The views of a scene show one set of named points, each view turned or mirrored, and shifted as a whole, with a little noise and some points left out.
(in the rows, 128 means zero)

Scene 1
View 1
naso: [ 71 116  90 122 133 141  98 151 111]
funek: [ 90 115 102 102 118 133 106 138 108]
gabek: [117 122  67  93 144 104 118 123 117]
kor: [ 66 116  80 132 137 157  97 132  92]
kuvu: [135 127  87 135  77 176 106 110  65]
ruv: [118 131  61 106 136 113 111 142 123]
mipi: [ 97 136  65 131 138 119 100 175 144]
dege: [ 62 108 112 120 115 161  98 136  88]
Ruve: [111 124  82  97 127 114 112 143 123]
Gedu: [ 89 127 108 139  88 157  90 173 118]
pon: [ 72 104  98 102 133 146 103 117  86]
saf: [ 49 113  82 133 149 147  94 154 109]
View 2
kuvu: [117  80 167 146 145 144 139 112 151]
Gedu: [131 113 131 117 186  90 154 127 116]
gabek: [201  99 163 122 180 125 119 136 122]
ruv: [198 120 160 107 186 113 127 154 107]
Ruve: [198 112 173 115 183 115 134 134 115]
funek: [182  92 152 126 188 109 136 113 125]
dege: [158  73 115 138 190  99 126 107 131]
saf: [175  92 102 121 199  94 105 146 117]
pon: [187  69 133 139 186 115 111 111 134]
mipi: [178 135 146  99 187 102 130 172 100]
naso: [172  95 125 121 193 100 118 139 118]
View 3
ruv: [134  99 133 142 116 104 177 145 134]
funek: [ 97 111 127 191 123 130 149 120 132]
Ruve: [122 103 150 158 122 108 167 142 127]
Gedu: [143  93 131 167 150 141 135  81 152]
kuvu: [109 102  74 193  93 144 163  95 171]
dege: [ 94 108 106 166 159 145 125 107 130]
pon: [ 82 113 105 163 144 132 139 133 120]
kor: [104 106  94 140 154 134 140 123 130]
saf: [114 104 116 126 175 130 130 119 119]
mipi: [160  90 145 120 147 110 164 128 133]
naso: [119 106 124 143 158 129 139 122 125]
View 4
dege: [193 165  77 107 110 152 103  97 190]
Ruve: [174 145 100 151 121 103 141 113 172]
saf: [188 164  70 104 123 157 145  97 156]
funek: [184 157  90 139 111 121 120 106 186]
gabek: [171 145 103 137 106 112 148 110 171]
Gedu: [197 162  62 144 156 117  76 104 170]
ruv: [161 134 105 144 121  99 150 111 154]
pon: [185 159  94 113  86 146 127 101 192]
mipi: [174 145  80 138 154 114 150 108 132]
kor: [180 152  83  97 106 152 126  96 165]
kuvu: [155 121 104 102 100 108  50  98 186]
naso: [187 160  77 118 122 141 134 100 166]
View 5
Ruve: [120 136 138 166 136 158 114 116 133]
kuvu: [163 123 174 140 197 186  97  80 116]
kor: [132 119 183 146 174 175  95 148 109]
pon: [138 132 187 145 152 162 106 136  91]
naso: [111 123 176 159 156 173  92 143 120]
gabek: [136 137 144 156 145 156 118 129 125]
funek: [121 134 173 161 144 162 105 113 113]
dege: [121 124 207 151 162 174  87 124  95]
ruv: [133 132 125 162 153 160 117 123 145]
saf: [106 115 180 154 164 176  88 170 118]

In a view up to two points have been moved. Name them for each view, in the order of its rows, or write none.
view 1 => gabek
view 2 => ruv
view 3 => funek
view 4 => Gedu
view 5 => kuvu
